Points on a hilly landscape, in no order, each with its height.
A ball rolls from a point to the lowest of its 2 nearest points, and stops where none of them is lower. Distance is the straight distance between rows; heights are no part of it.
zot (h 228): [ 89, 126, 126, 113, 120, 143, 109, 113, 119, 152, 161, 124, 127, 108, 106,
 137, 128, 156, 157, 133,  91, 170, 154, 171, 124, 120, 167, 132,  99, 131,
 109,  91, 153, 124, 144, 130, 171, 128]
Vavu (h 851): [123, 104, 111, 125, 154, 119, 106, 138, 120, 139, 149, 113, 143, 137, 126,
 129, 126, 123, 117, 139, 109,  96, 130, 128, 152, 153, 109,  66, 123, 105,
 120, 116, 119, 123, 143, 121, 123, 120]
gad (h 297): [137, 115, 102,  92, 179,  59, 108, 115, 128, 130, 135, 108, 146, 103, 141,
 128,  90, 142, 100, 114, 112, 128, 130, 117, 107, 120, 118, 103, 125,  87,
 152, 121,  81, 117, 124, 136, 126,  97]
zodil (h 255): [156, 133, 127, 173, 138, 121, 123, 117, 108, 150, 104, 145, 150, 128, 113,
 114, 109, 145, 121, 144, 157, 151, 175, 121, 101,  87, 124, 172, 130, 149,
 150, 134, 147, 129, 111, 101, 120, 141]
Bapa (h 687): [104, 100, 150,  94, 113,  87, 118, 143, 122, 137, 134, 131, 105, 147, 156,
 142, 150, 148, 130, 145, 116, 121, 102, 105, 152, 112, 118, 126, 122, 102,
 157, 165, 169, 159, 109, 127, 120, 132]
Mepo (h 821): [106, 104, 111, 112, 110, 150, 111, 121, 117, 126, 155, 118, 127, 128, 106,
 124, 129, 113, 139, 152, 103,  98, 125, 140, 147, 166,  94,  72, 165, 122,
  98, 118, 144, 130, 131, 156, 129, 126]
tozot (h 640): [131, 133, 135, 154, 107, 140, 112, 117, 146, 170,  94, 129, 150, 116, 105,
 109, 131, 125, 135, 114, 132, 149, 179, 173, 118, 113,  99, 120, 133, 159,
 120, 133, 158, 119, 137, 146, 111, 146]
zemag (h 592): [123, 150, 132, 102, 146,  66, 119, 109, 121, 111, 132, 109,  96, 127, 177,
 132,  72, 135, 101, 126, 150, 141, 146, 109,  74, 110, 135, 117, 104,  85,
 177, 116, 125, 122, 108, 111, 119,  74]
seso (h 43): [116, 130, 137, 141,  91, 162, 149, 136, 117, 127, 154, 159, 128, 146, 101,
 112, 147, 104, 153, 171, 127, 102, 113, 136, 134,  96,  86, 140, 138, 153,
 138, 139, 158, 154, 145, 124, 110, 162]
Fis (h 68): [110, 118, 133, 150,  99, 152, 130, 110, 140, 105, 156, 140,  99,  98, 118,
 160, 157, 161, 135, 125, 121, 136, 102, 115, 175, 123, 136, 143, 135, 154,
 100, 145, 145, 153, 134, 141, 154, 149]
mefo (h 157): [151, 115, 130, 161, 114,  95, 147, 116, 119, 105, 130, 144, 164, 138, 142,
 205, 154, 144, 145, 123, 128, 136, 102,  92, 147, 107,  79, 171,  94, 122,
 106, 197, 137, 120, 102, 138, 166, 176]
mogik (h 270): [166, 138, 126, 147, 134, 145, 130, 130, 141, 112, 132, 112, 128,  96, 162,
 119, 130, 135,  84, 147, 148, 106, 107,  95, 120, 150, 111, 138, 118, 144,
 156, 148, 102, 130, 147,  82, 134, 147]
Dazul (h 246): [ 90, 122, 129, 135, 151, 152, 142, 127, 122, 166, 130, 124, 118, 149, 121,
 145, 140, 106, 160, 127, 102, 139, 161, 166, 152, 142, 170,  79, 115, 112,
  95,  97, 137, 123, 144, 141, 143, 106]
fosoz (h 251): [136, 152, 144, 115, 126, 122, 134, 127, 135, 108, 114,  95, 108, 136, 138,
 102,  83, 130,  93, 108, 156, 131, 130, 139,  86, 140, 164, 123, 135, 113,
 132,  91,  91, 103, 132, 114, 115,  79]
zipo (h 166): [134, 137, 119, 136, 102, 112, 120, 133, 110, 141, 103, 139, 140, 169, 104,
 125, 134, 111, 148, 160, 148, 114, 149, 149,  90, 122, 129, 142, 159, 140,
 150, 138, 159, 135,  84, 148,  98, 140]
bakof (h 131): [129, 132, 122, 174, 121, 138, 139, 112, 126, 101, 135, 152, 113, 130,  85,
 137, 136, 175, 124, 154, 136, 156,  87, 129, 110, 111, 131, 183, 152, 136,
  94, 125, 137,  84, 157, 122, 152, 159]
gor (h 446): [112,  98, 139, 136, 129, 110, 162, 167, 118, 160, 135, 137, 137, 142, 103,
 133, 172,  81, 151, 137,  99,  89,  85,  94, 197, 107,  77,  87, 146, 125,
  94, 114, 139, 155, 141, 123, 127, 143]
sezum (h 305): [109, 123, 126, 129, 123, 128, 133, 134, 110, 134, 142, 158, 145, 139, 129,
 171, 143, 120, 142, 124, 113, 128, 146, 135, 170, 128, 145, 109,  99, 133,
 121, 150, 150, 155, 108, 124, 132, 146]
pema (h 216): [153, 112, 127, 180, 151, 152, 152, 116, 125, 133, 127, 131, 109, 103, 153,
 110, 113, 147,  97, 136, 148, 120, 133, 113, 154, 140, 136, 129, 110, 150,
 126, 124, 112, 136, 144,  87, 137, 130]
Faz (h 339): [156, 112, 135, 112, 125, 150, 118, 116, 122, 107, 163, 123, 146, 102, 154,
 122, 101, 160,  76, 113, 147, 120,  97, 119, 123, 142, 105, 152,  96, 116,
 128, 142, 116, 103, 174, 123, 180, 141]
tidu (h 41): [109, 127, 113, 129, 153, 117, 124, 141,  89, 166, 119, 110, 120, 142, 107,
 110, 124, 118, 150, 163,  84, 146, 160, 125, 107, 127, 145, 128, 139, 114,
  84, 100, 128, 105, 130,  88,  95, 119]
bek (h 194): [122, 135, 162, 154, 172, 151, 137, 132, 124, 156, 118, 136, 147, 147, 111,
 113, 137,  77, 139, 121, 103, 127, 144, 174, 159, 103, 106,  83,  95, 130,
 115, 127, 137, 131, 159, 116, 121, 141]
Bozin (h 501): [120, 133, 137, 113, 130, 121, 122, 118, 141, 124, 139, 142, 125, 146, 101,
 121, 129, 132, 113, 118, 151, 115, 111, 159, 126, 120, 137, 127, 136, 124,
 159, 117, 131, 138, 120, 139, 124, 132]
Fibu (h 222): [146, 131, 127, 140, 143, 101, 153, 133, 110, 144,  84, 123, 100, 157, 112,
  91, 109,  93, 156, 140, 155, 131, 149, 147,  89, 122, 139, 145, 174, 138,
 172, 118, 148, 150,  74, 136, 105,  99]
fuf (h 217): [111, 124, 131, 108,  82, 169, 126, 129, 116, 134, 165, 135, 145, 102, 180,
 148, 152, 140, 130, 138, 138, 127, 152,  97, 135, 133, 106, 165,  90, 171,
 129, 167, 161, 149, 118,  88, 163, 152]
garum (h 91): [131, 126, 150, 154, 155, 151, 132, 125, 141, 153, 102, 117, 106, 144, 115,
  95, 131, 122, 129,  95, 120, 146, 130, 158, 124, 115, 152, 137, 142, 144,
 109, 101, 114, 125, 151, 124, 112, 125]
Tuv (h 365): [131, 143, 139, 108, 160, 102, 127, 113, 140, 121, 119, 141, 129, 113, 105,
 167, 136, 122, 148,  87, 122, 160, 141, 146, 124, 144, 198, 128,  99, 135,
 175, 127, 114, 132,  90, 149, 129, 110]
Limag (h 811): [121, 136, 119, 103,  84, 173, 113, 116, 123, 113, 173, 116, 153, 102, 143,
 115,  93, 159, 125, 147, 142, 131, 142, 135, 120, 156, 124, 141, 128, 158,
 101, 102, 126, 106, 164, 124, 169, 136]
mibot (h 212): [137, 122, 105,  90, 138,  89,  90, 134, 118, 138, 133, 122, 139,  93, 127,
  91, 122, 146, 113, 133,  89, 143, 122, 109, 114, 110, 103, 133, 147, 111,
 124, 123,  95,  99, 138, 122, 116, 124]
biz (h 578): [115, 151, 113,  71, 116, 137,  94, 135, 113,  98, 149, 146, 161, 143, 159,
 143, 124, 104, 140, 115, 129, 132, 160, 136, 110, 152, 134, 119,  86, 136,
 142, 150, 121, 122, 102, 141, 138, 139]
pufa (h 124): [ 94, 135, 137, 120, 105, 140, 124, 109, 135, 115, 149, 138,  94, 100, 133,
 171, 163, 185, 161, 158, 107, 156, 132, 118, 158, 126, 164, 161, 124, 160,
 131, 156, 178, 148, 127, 121, 148, 160]
Kanav (h 36): [111, 127, 132, 132, 113, 139, 140, 115, 136,  99, 162, 119, 104, 121, 120,
 132, 135, 180, 114, 118, 128, 142,  74, 115, 127, 128, 143, 172, 148, 106,
  90, 124, 133,  83, 163, 114, 157, 127]
tasal (h 895): [140, 120, 116, 137,  88, 131,  94, 127, 107, 165,  93, 104, 117, 139, 123,
  91,  94, 133, 119, 121, 159, 134, 184, 122,  88, 151, 127, 139, 162, 150,
 117, 130, 141, 135,  97, 136,  94, 125]
Tov (h 782): [ 95, 128, 107, 108,  89, 192, 119, 129, 128, 136, 159, 125, 125, 100, 161,
 143, 121, 132, 136, 164, 135, 120, 158, 115, 144, 173, 142, 115, 119, 170,
 122, 120, 124, 130, 145, 106, 142, 131]
zegom (h 447): [115, 134, 130, 111, 144,  94, 128, 108, 149,  99, 127, 137, 121, 115, 112,
 145, 140, 118, 120, 150, 123, 119, 101, 154, 120, 122, 132, 114, 146, 117,
 218, 132, 140, 154, 109, 159, 125, 120]
rula (h 653): [145, 133, 130, 108,  94, 147, 123, 143, 143, 112, 113, 145, 130, 126, 134,
 112, 159,  98, 124,  98, 129, 121, 127, 124, 140, 147, 109, 118, 131, 151,
 118, 155, 130, 143, 118, 145, 111, 140]
vun (h 359): [157, 136, 105, 105, 153,  79, 117, 154, 122, 126, 100, 147, 163, 140, 162,
 117, 145, 106, 121, 134, 103, 125, 139,  82, 121, 109, 113, 138,  91, 115,
 105, 166, 106, 100, 113, 127, 118, 152]
vagok (h 256): [128, 107, 127, 135, 128, 177, 153, 128, 124, 137, 154, 138, 139, 147, 164,
 129, 124, 134, 115, 121, 148, 115, 138, 124, 157, 132, 143, 122,  85, 130,
 105, 127, 115, 140, 143,  88, 149, 116]
kufo (h 390): [144, 154, 117, 132, 129, 122, 132, 151, 103, 134, 104, 156, 167, 136, 135,
 129, 146,  80, 137, 154, 100, 121, 156, 104, 142, 114,  91,  98,  98, 139,
 102, 150, 115, 121, 120, 116, 102, 146]
durad (h 652): [115, 110, 124, 105, 134, 106, 117, 140, 133, 122, 124, 124, 102, 118, 176,
 135, 139, 159, 120, 130, 129, 137, 124, 104, 124, 137, 159, 152, 112, 116,
 131, 149, 136, 131, 104, 110, 122, 123]
Tunuf (h 314): [144, 139, 125, 139, 146, 126, 132, 115, 135, 112, 105, 110, 126, 115, 123,
 116,  84, 138, 120,  91, 186, 157, 123, 138,  84, 142, 154, 148, 150, 129,
 153,  98,  83, 136, 104, 133, 137,  91]
gato (h 121): [108, 106, 139, 138, 109, 154, 137, 107, 126, 133, 184, 128, 107, 107, 128,
 149, 117, 196, 120, 139, 133, 153, 127, 130, 136, 132, 156, 181, 116, 136,
  86, 122, 148, 102, 168, 102, 189, 142]
vefit (h 608): [130, 119, 160, 138, 134, 159, 112, 132, 167, 183, 122,  88, 129, 115,  90,
 102, 112, 135, 154,  93, 143, 131, 165, 176, 116, 109,  99,  97, 156, 137,
 135, 112, 138, 137, 174, 154, 121, 127]
vuvi (h 779): [110, 141,  95, 106,  76, 128, 119, 126, 116,  87, 156, 121, 109, 114, 108,
 141, 147, 130, 149, 146, 114, 112, 114, 112, 139, 169, 107, 101, 180, 112,
  86, 123, 118, 142, 112, 178, 125, 121]
luso (h 277): [ 99, 120, 133, 139, 130, 147, 146, 144, 127, 152, 115, 140, 131, 131, 140,
 162, 158, 117, 163, 115,  78, 136, 143, 137, 186, 152, 156,  73,  80, 132,
  88, 129, 137, 145, 138, 140, 141, 130]
soka (h 286): [148, 125, 132, 139, 148,  98, 113, 115, 116, 152, 121, 128, 159, 132, 162,
 108,  96, 143, 104, 151, 137, 137, 158, 112,  93, 103, 116, 181,  92, 137,
 134, 155, 138, 121, 130,  79, 124, 141]
fivi (h 698): [168, 132,  97, 153, 134, 118, 105, 143, 129, 130,  70, 127, 138, 103, 134,
  86, 133, 101, 107, 124, 118, 125, 150, 111, 115, 130, 101, 132, 160, 152,
 124, 142,  94, 123, 126, 131,  94, 131]
lamem (h 409): [130,  78, 126, 111, 146,  99, 125, 119, 121, 123, 159, 126, 130, 159, 152,
 139, 120, 160, 105,  86, 120, 119,  95, 129, 147, 104, 134, 106,  99,  55,
  99, 133, 125, 123, 139, 162, 146,  96]
gisov (h 328): [144, 113, 146, 147, 149, 108, 130, 151, 132, 139,  78, 137,  92, 153, 113,
 107, 170,  90, 127, 143, 111, 104, 102, 116, 150, 108, 119, 126, 162, 125,
 150, 125, 140, 150, 113, 148, 118, 134]
Nomok (h 119): [129, 118,  95, 135, 140,  86, 108, 158, 105, 158, 115, 130, 113, 116, 124,
 119, 133, 158, 132, 167, 102, 145, 144,  78, 131, 106, 112, 135, 154, 121,
  90, 122, 116,  98, 129,  96, 100, 132]
tosa (h 161): [141, 143, 147, 160, 131, 166, 168, 127, 131, 139, 129, 163, 155, 165, 121,
 132, 134,  84, 123, 144, 134,  95, 131, 149, 157, 108, 109, 100,  85, 146,
 138, 141, 131, 141, 148, 114, 130, 150]
puzu (h 855): [113, 111,  99, 119, 133, 147, 122, 135, 139, 127, 145,  99, 108, 116, 163,
 136, 112, 121,  99, 146, 118, 107, 141, 103, 143, 180, 142,  65, 128, 115,
 124,  97,  94, 130, 131, 112, 118,  85]
potem (h 613): [147, 134, 114,  98, 112, 123,  96, 134, 126,  92, 125, 130, 140, 123, 153,
 145, 146, 128, 110, 125, 139, 135, 121, 109, 124, 163, 140, 150, 117, 119,
 132, 174, 114, 127, 106, 155, 128, 147]
rafo (h 742): [125, 125, 148, 154, 154, 127, 154,  98, 137, 159, 128, 124, 130, 122,  77,
 123,  86, 151, 166, 103, 139, 153, 141, 164, 104, 112, 167, 139, 150, 135,
 168,  79, 136, 153,  87, 129, 142, 105]
Zake (h 438): [121, 152, 124, 122, 124, 127, 131, 113, 167,  98, 101, 110, 111, 111,  99,
 127, 124, 113, 135,  98, 139, 134, 112, 167, 107, 174, 151,  99, 164, 130,
 148, 104, 100, 119, 135, 181, 113, 118]
pani (h 767): [136, 138, 119, 143, 111, 136,  96, 102, 138, 106, 131, 151, 127, 123,  82,
 166, 143, 126, 114, 169, 148, 110, 104, 137, 138, 120,  87, 130, 153, 122,
 169, 139, 144, 145, 123, 186, 134, 155]
sobob (h 112): [126, 146, 150, 149, 119, 173, 171, 129, 161, 124, 131, 147, 123, 151,  99,
 119, 146,  95, 144, 144, 146, 106,  99, 167, 135, 122, 113, 123, 119, 149,
 160, 122, 140, 151, 160, 126, 120, 168]
tukeg (h 109): [122, 160, 119, 124,  83, 145, 119, 135, 112, 132, 141, 149, 161, 160, 106,
 131, 131, 109, 140, 160, 128, 116, 145, 133, 105, 112,  83, 147, 152, 138,
 115, 142, 152, 132, 120, 149, 103, 156]
tob (h 496): [131, 137, 129, 126, 152, 129, 150, 132, 114,  86, 143, 152, 133, 162, 118,
 133, 135, 119, 131, 131, 101, 123,  90, 117, 133, 112, 119, 118, 116,  87,
  92, 141, 103, 109, 136, 136, 126, 133]
memu (h 824): [131, 111,  89, 125,  99, 136, 123, 123, 131, 106, 143, 113, 109, 126, 139,
 158, 124, 144, 110, 132, 132, 111, 120,  96, 146, 177, 138,  88, 147, 107,
  94, 117, 107, 114, 104, 148, 121, 111]
ger (h 208): [143, 148, 125, 172, 114, 140, 127, 116, 130, 128, 109, 145, 144, 132,  77,
 118, 123, 150, 120, 148, 166, 141, 134, 143, 104, 111, 120, 172, 162, 142,
 136, 122, 135, 111, 130, 142, 127, 158]
pur (h 554): [123, 149, 145,  80, 142,  53, 128, 117, 133, 105, 119, 118, 115, 111, 139,
 131, 106, 148, 142, 114, 118, 148, 117, 106,  75,  90, 134, 119, 144,  89,
 185, 110, 131, 131, 102, 120, 110,  60]
Mik (h 382): [124, 141, 132, 149, 152, 120, 128, 119, 145, 131,  99, 155, 116, 128,  88,
 138, 173,  85, 148, 131,  97, 129,  83, 147, 171, 101, 111, 124, 134, 130,
 178, 125, 134, 148, 145, 140, 118, 150]
zume (h 397): [114, 143, 127, 131, 150, 100, 146, 119, 143, 101, 119, 124, 108, 132, 125,
 156, 115, 109, 147, 132, 142, 127, 129, 157, 115, 153, 181, 122, 119, 121,
 203, 117, 126, 150,  93, 132, 121,  96]
Nipag (h 624): [118, 147, 124, 124, 131,  80, 133, 130, 130, 110, 126, 115,  77, 160, 183,
 150,  96, 127, 119, 175, 164, 103, 128, 105,  86, 129, 141, 122, 113,  94,
 184, 137, 152, 151,  91, 112, 115,  86]
zak (h 386): [110, 114, 120, 129, 146, 111, 144, 146, 142, 137, 118, 126,  89, 132, 133,
 123, 161, 101, 146, 165, 109, 112,  93, 112, 161, 141, 138,  95, 151, 128,
 140, 115, 131, 148, 121, 107, 116, 116]
gomo (h 436): [138, 154, 145, 135, 154, 106, 159, 139, 145,  84, 105, 137,  89, 159, 147,
 126, 146,  95, 122, 126, 150, 105,  99, 128, 135, 135, 168, 123, 108, 116,
 168, 131, 122, 151, 108, 112, 116, 104]
Zoso (h 728): [110, 104, 119, 111,  61, 176, 109, 134, 121, 119, 150, 105, 131, 102, 147,
 129, 155, 133, 127, 103, 109, 109, 150, 101, 147, 165, 109, 105, 159, 160,
  71, 127, 125, 148, 123, 156, 145, 130]
sim (h 129): [117, 120, 140, 143,  84, 149, 140, 120, 106, 105, 187, 128, 146, 115, 122,
 164, 127, 182, 146, 133, 138, 124, 109, 108, 140, 118, 106, 172, 104, 150,
  74, 139, 143, 106, 150, 132, 184, 138]
zir (h 688): [141, 120, 128, 124,  55, 175, 116, 140, 138, 124, 107, 115, 122, 119, 134,
 107, 143, 120, 104,  91, 136, 112, 125, 110, 118, 165,  95, 138, 169, 162,
  94, 150, 104, 143, 137, 153, 119, 144]
vafu (h 201): [109, 127, 126, 110, 142, 149, 146, 138, 116, 138, 139, 116, 112, 178, 136,
 125, 121, 102, 127, 126, 122, 107, 135, 145, 117, 141, 166, 113, 116,  98,
  85,  87, 117, 116, 135, 123, 115,  87]
nade (h 371): [166, 152, 117, 139, 145, 145, 140, 117, 157,  95,  83, 118, 132, 131, 133,
 130, 114, 108, 124,  97, 175, 141, 116, 153, 107, 177, 163, 124, 134, 151,
 166, 128,  82, 124, 122, 153, 130, 123]
mela (h 120): [142, 129, 122, 149, 107, 135, 131, 130, 128,  96, 136, 153, 152, 100, 128,
 177, 171, 140, 142, 116, 109, 128,  95, 106, 183, 111, 108, 154, 111, 142,
 103, 165, 136, 124, 128, 154, 153, 162]
Lag (h 547): [124, 155, 130,  80, 126, 145, 108, 131, 138, 121, 137, 135, 142, 132, 143,
 125, 103, 119, 122, 134, 151, 134, 141, 149, 100, 150, 158, 135, 102, 145,
 180, 121, 116, 128, 126, 111, 131, 127]
derab (h 503): [124, 137, 142, 136, 137, 125, 147, 117, 164, 139,  86,  85,  94, 113, 100,
 116, 119, 128, 170,  95, 137, 133, 139, 164,  81, 148, 137, 103, 192, 128,
 136, 111, 119, 132, 113, 177, 104,  97]
nez (h 162): [150,  95, 123, 169, 149, 142, 119, 122, 122, 145, 113, 110, 133, 109, 125,
  96, 122, 149,  81,  91, 125, 144, 140, 126, 151, 118, 134, 135, 134, 133,
  99, 112, 110, 115, 147, 112, 129, 126]
febi (h 321): [129, 125, 132,  97, 161, 104, 131, 141, 124, 132, 141, 136, 144, 153, 178,
 118, 125, 114, 110, 138, 130, 127, 128,  87,  95,  98, 125, 176,  67, 116,
 132, 159, 107, 117, 123,  90, 121, 135]
Besa (h 692): [157, 146, 150, 145, 150, 131, 135, 108, 149, 164, 100, 110, 169, 108,  98,
  93,  69, 123, 152,  79, 146, 147, 167, 153,  95, 110, 105, 125, 157, 134,
 148, 101,  97, 121, 124, 146, 110, 109]
dopo (h 417): [122, 114, 107, 131, 114,  98, 149, 178, 101, 146, 121, 154, 153, 133, 114,
 145, 154, 106, 154, 136,  90, 105, 121,  89, 173,  99,  92,  85, 128, 134,
  88, 144, 125, 121, 109, 119, 118, 155]
resub (h 288): [148, 160, 130, 112,  96, 128, 115, 127, 127, 107, 160, 141, 188, 113, 138,
 148, 108, 147, 131, 129, 160, 142, 131, 138,  93, 127, 113, 192,  92, 146,
 139, 143, 156,  94, 144, 130, 174, 178]
liv (h 870): [113, 101, 114, 115, 110, 124,  89, 128,  97, 170, 120, 107, 121, 112, 125,
  92, 104, 164, 109, 141, 122, 149, 176, 123, 103, 143, 133, 146, 166, 131,
 120, 113, 135, 109, 116,  96, 100, 118]
dafe (h 335): [137, 131, 134, 121, 158, 114, 116, 136, 142, 129, 101, 146, 123, 139, 139,
 158, 160, 106, 131, 108, 121, 129, 130, 142, 164, 145, 175, 128, 101, 134,
 167, 162, 143, 152,  95, 131, 127, 143]
Redev (h 326): [141, 149, 148, 110, 116, 124, 116, 120, 131, 105, 169, 143, 176, 152, 111,
 133,  82, 144, 120, 104, 167, 131, 108, 144, 109, 104, 137, 183,  97, 116,
 113, 129, 138,  92, 154, 175, 169, 167]
pimag (h 840): [122, 130, 112, 101, 112, 141,  91, 118, 111, 137, 139, 119, 138,  83, 137,
 107, 108, 170, 103, 133, 134, 143, 153, 121, 103, 153, 139, 158, 135, 149,
 120, 127, 127, 103, 142, 110, 136, 139]
piz (h 294): [139, 120, 129, 115, 140, 154, 130, 120, 113, 115, 177, 135, 172, 137, 154,
 127, 106, 129, 110, 131, 131, 120, 125, 138, 136, 113, 109, 127,  70, 113,
 131, 145, 123, 119, 167, 111, 156, 142]
Kamep (h 187): [126, 111, 142, 135, 105, 125, 153, 126, 120, 125, 147, 142, 149, 134, 166,
 163, 157, 143, 136, 132, 136, 116, 122, 100, 133, 111,  99, 161,  85, 142,
 122, 184, 153, 137, 110,  99, 140, 163]
taz (h 357): [132, 104, 119, 111, 169,  78, 116, 120, 114, 138, 151, 114, 137, 153, 113,
 123,  98, 132,  96, 106, 125, 117, 114, 159, 111, 106, 129,  88, 114,  58,
 131, 105, 126, 126, 134, 144, 123,  87]
sipu (h 263): [124,  95, 115, 125, 171, 130, 135, 165, 119, 172,  97, 110, 119, 121, 159,
 116, 135,  99, 130, 110,  98, 117, 167, 100, 183, 149, 148,  94, 105, 151,
  99, 106, 113, 119, 134, 101, 120, 119]
nasus (h 177): [ 88, 136, 133, 128, 122, 130, 121, 118, 107, 148, 147, 128, 112, 125, 101,
 150, 135, 175, 159, 160,  94, 150, 132, 131, 134, 104, 135, 151, 130, 130,
 114, 133, 161, 135, 128,  98, 139, 153]
bupom (h 130): [100, 134, 117, 122, 142, 131, 127, 143, 119, 138, 125,  98,  85, 145, 133,
 112, 112, 132, 126, 148, 113, 141, 124, 126, 107, 140, 155, 120, 153,  91,
  75,  73, 108,  93, 135,  99,  97,  83]
Bulas (h 340): [125, 126, 119, 125, 135, 128, 133, 134, 148, 109, 139, 124, 104, 122, 146,
 109, 143, 126, 110, 180, 124,  99, 102, 119, 129, 123, 115, 111, 128, 131,
 171, 130, 117, 155, 137,  88, 117, 126]
kimaf (h 756): [110, 106, 120, 115,  76, 155, 143, 143, 104, 138, 145, 125, 144, 110, 157,
 129, 145, 106, 150, 136, 117, 109, 151,  97, 146, 137, 111, 115, 138, 153,
  86, 130, 118, 126, 129, 104, 124, 131]
Duk (h 504): [121, 128, 144, 111, 151,  55, 130, 125, 146,  94,  82, 130, 101, 118, 123,
 134, 156, 141, 117, 117, 120, 134, 101, 120, 120,  96, 136, 117, 164, 105,
 196, 120, 141, 145, 104, 133, 112,  89]
nen (h 725): [116, 113, 121, 131, 105,  97, 111, 117, 136, 107, 146, 135, 105, 130, 114,
 151, 157, 152, 127, 162, 126, 125,  92, 100, 143, 118,  91, 132, 153, 108,
 151, 152, 145, 150, 112, 145, 121, 143]
buvop (h 480): [128, 166, 127, 106, 158, 116, 154, 132, 129,  77, 119, 136, 111, 146, 157,
 132, 143, 101, 118, 124, 123, 117,  74, 120, 122, 130, 165, 115, 102,  88,
 120, 121,  95, 116, 129, 113, 114, 100]
Buza (h 252): [115, 163, 136, 108,  75, 164, 125, 134, 130, 106, 140, 135, 171, 104, 142,
 141, 132, 126, 136, 141, 135, 146, 155, 139, 127, 145, 128, 158,  97, 177,
 116, 151, 162, 116, 117, 113, 154, 163]
lir (h 170): [129, 125, 153, 107, 125, 131, 127, 135, 142, 143, 102,  96,  91, 133, 133,
  78, 121, 111, 110,  99, 124, 127, 134, 145, 111, 146, 131, 105, 147, 131,
 131, 101, 118, 140, 147, 110, 112,  99]
zeko (h 561): [131, 120, 166, 143, 139, 145, 142, 161, 172, 167, 103,  73,  93, 140,  93,
  92, 117, 137, 165, 122, 151, 112, 138, 166,  93, 133, 128, 119, 189, 129,
 117, 113, 139, 141, 146, 159, 109, 111]
lorel (h 444): [140, 133, 142, 155, 132, 152, 149, 128, 144,  97, 116, 146, 122, 160, 110,
 132, 166,  97, 132, 102, 122, 114,  72, 131, 164, 110, 115, 136, 148, 111,
 109, 132, 106, 123, 146, 171, 114, 147]
Sove (h 373): [157, 138, 132, 147, 134, 134, 120, 107, 122, 105, 177, 139, 150, 112,  96,
 138, 109, 160, 102,  85, 158, 137,  84, 136, 142, 128, 121, 157, 118, 107,
 120, 120, 147,  88, 174, 184, 163, 147]
nusa (h 274): [138, 131, 142, 154, 168, 100, 155, 151, 114, 156,  71, 134,  84, 164, 122,
  78, 143,  85, 150, 142, 121, 137, 119, 121, 123, 105, 150, 144, 164, 121,
 141, 113, 146, 147, 107, 111, 105,  95]
gigoz (h 666): [159, 127, 125, 160, 150, 122, 106, 106, 135, 155,  85, 119, 171,  88, 100,
 113, 110, 111, 118,  97, 130, 158, 168, 141, 116, 116,  88, 123, 149, 148,
 144, 130, 115, 129, 120, 140, 103, 130]
Sekog (h 227): [136, 132, 139, 145, 182, 143, 150, 146, 122, 147, 108, 149, 149, 127, 152,
 118, 144,  95, 115, 110,  95, 132, 139, 130, 173, 108, 140,  99,  81, 131,
 105, 131, 103, 120, 145,  89, 126, 132]
pud (h 719): [129, 130, 137, 144, 160, 126, 153, 115, 141, 166, 105, 114, 141, 101, 101,
 101,  83, 111, 181, 120, 135, 149, 174, 155,  95, 134, 130, 108, 157, 155,
 173,  92, 126, 158, 103, 117, 122,  86]
mapu (h 425): [150, 102, 126, 131, 115, 138, 110, 106, 127, 127, 160, 136, 118, 146, 117,
 148, 104, 148,  87,  68, 141, 124,  83, 132, 155, 111, 130, 139, 119,  73,
 103, 117, 136, 114, 149, 181, 146, 115]

For each start below, name the point where the ball stops.
dopo | Kanav
mapu | Fis
tob | seso
gor | seso
gigoz | garum
buvop | tidu
